The views of a scene show one set of named points, each view turned or mirrored, shifted and resized as a whole, with a little noise and some points left out.

Scene 1
View 1
z_51: [ 11  -2  -1 -16 -18  20  -4   7]
z_273: [ 0 -6  8  2 -7 -9  6  1]
z_376: [  4 -13  -9  -8   7   6   2  10]
z_328: [ 11  -5  -8  -8 -24  13  -2  -1]
z_498: [ 12 -13   4  -7 -13   6   4   1]
z_816: [ 16 -14  13  -6 -19   5   5  -2]
z_664: [  7 -11   1  -9   1   5   3   8]
z_174: [ 4 -7  3 -3 -9  1  2  4]
z_187: [  1   0   9   6 -31  -8   4  -5]
z_255: [  8  -3  -7 -18  -8  21  -6  11]
z_841: [ 1 -1  0 -8 -7  5 -1  8]
z_490: [ -2  11   5  -8 -16   5  -3   8]
z_482: [ 12  -8  -2 -14 -11  14  -2   6]
z_34: [ 15 -13  -7  -9 -15  14   0   1]
View 2
z_187: [ 35 -27 -24   8 -34   7  -3  35]
z_841: [ 18  -3  -9  -3 -16  14  16  -1]
z_255: [ 1 19 13 -2 -7 20 14  4]
z_174: [ 28  -9 -18  -3 -26   5   2  14]
z_34: [ 19  25   1  -7 -13   3  -1  20]
z_51: [ -1  11  14   2 -13  17   1  15]
z_498: [ 20   9  -5  -9 -24  -1  -5  12]
z_482: [ 10  16   5  -6 -14  10   3   7]
z_664: [ 20  13  -9 -16 -17   4   9 -10]
z_490: [ 10 -21  -6   7 -20  23  15   7]
z_328: [ 17  13   1   3 -11  11   1  31]
z_376: [ 28  23  -9 -17  -7   9  20 -16]
z_816: [ 18   3  -6  -9 -32  -6 -18  19]
z_273: [ 36 -15 -27 -10 -30   1   8  -1]
View 3
z_51: [ 13  -6   3  -5  16   3 -13   8]
z_482: [ 16  -2  11  -7   9  -2 -11   5]
z_816: [ 32  -4  11 -18  -8  -5  -2  17]
z_664: [ 14   2  15 -10  -6 -10  -8  -1]
z_174: [ 20  -4   9 -18  -9  -2  -8   5]
z_490: [  9 -12  -7 -17  -6   6 -14   4]
z_376: [ 16   4  19 -15  -8  -8  -9  -4]
z_328: [ 25  -7  11 -15  13   7 -13   6]
z_187: [ 34 -15  -3 -33 -14  10  -5  16]
z_841: [ 11  -5   6 -15  -7   0 -11   0]
z_273: [ 22  -4   8 -24 -23  -5  -5   5]
z_498: [ 25  -2  13 -15   0  -5  -6  11]
z_34: [ 25   0  17 -10  13  -2 -10   6]
z_255: [  7  -2   8  -3  14   1 -16  -3]
View 4
z_816: [  1 -29 -20   3 -25 -11  -9  -3]
z_187: [ -2 -14 -14 -20 -21 -25  -5  -5]
z_328: [ -1  -8  -8  -4 -12  -2 -13   3]
z_51: [  5  -8 -18  -4 -14  14  -1   4]
z_255: [  5 -10 -17   2  -1  18   3  12]
z_841: [  2 -22 -19  -5   1  -5  10   6]
z_34: [ -1 -17 -10   8  -9   2 -14   8]
z_273: [  1 -37 -21  -8 -11 -28   9  -2]
z_376: [ -1 -30 -13  14  14   1   4  14]
z_174: [  1 -27 -18  -3  -5 -13   4   3]
z_664: [  1 -31 -18  10   1  -2   5   7]
z_498: [  0 -26 -17   5 -13  -8  -6   2]
z_490: [  5 -14 -22 -19  -5  -5  17   2]
View 5
z_482: [ -4 -22  14 -16  -5 -15  -9   6]
z_490: [ -1  -9  -2 -17 -21 -13  15   1]
z_376: [ 10 -14  10  -3   0   4 -21   1]
z_34: [  1 -28  24 -16   6 -12  -5  13]
z_187: [ 13 -21  -8 -25  -2  -7  36  24]
z_174: [  8 -17  -1 -16  -3  -4   5  12]
z_816: [ -1 -33   0 -28   8 -12   3  23]
z_273: [ 16 -14 -15 -15   0   6   6  15]
z_255: [-14 -19  32 -11 -13 -23 -13  -7]
z_664: [  8 -15  12  -5  -1   0 -13   2]
z_51: [-12 -24  19 -20 -10 -23  -1   4]
z_498: [  4 -27   6 -20   4  -7  -2  16]
View 6
z_498: [  2  10  10  10   2  -8  -9 -10]
z_34: [11 12  5 11  0 10 -1 -2]
z_187: [-15  15   8   6   2 -23 -28 -29]
z_174: [ -1  -1  13  14  -5  -3 -19  -4]
z_51: [  4  17  -6  19 -12  23 -15  -7]
z_482: [  6   9   4  18  -9  16 -11   0]
z_273: [ -7  -9  20  12  -3 -16 -26  -4]
z_328: [  1  22   1   8   0  11  -8 -10]
z_376: [ 3 -9 17 11 -6 11 -8 22]
z_490: [-26   0   2  18 -18   7 -42  -5]
z_841: [-10   0   9  14 -10   7 -22   3]
z_816: [ 16   7   8  18  -4  -7 -14 -20]

Which points are out of place in each view (at most two, in the order of its rows)? Write none if all are in place.
view 1: none
view 2: z_174
view 3: z_816, z_376
view 4: z_187, z_273
view 5: z_255, z_664
view 6: z_498, z_490
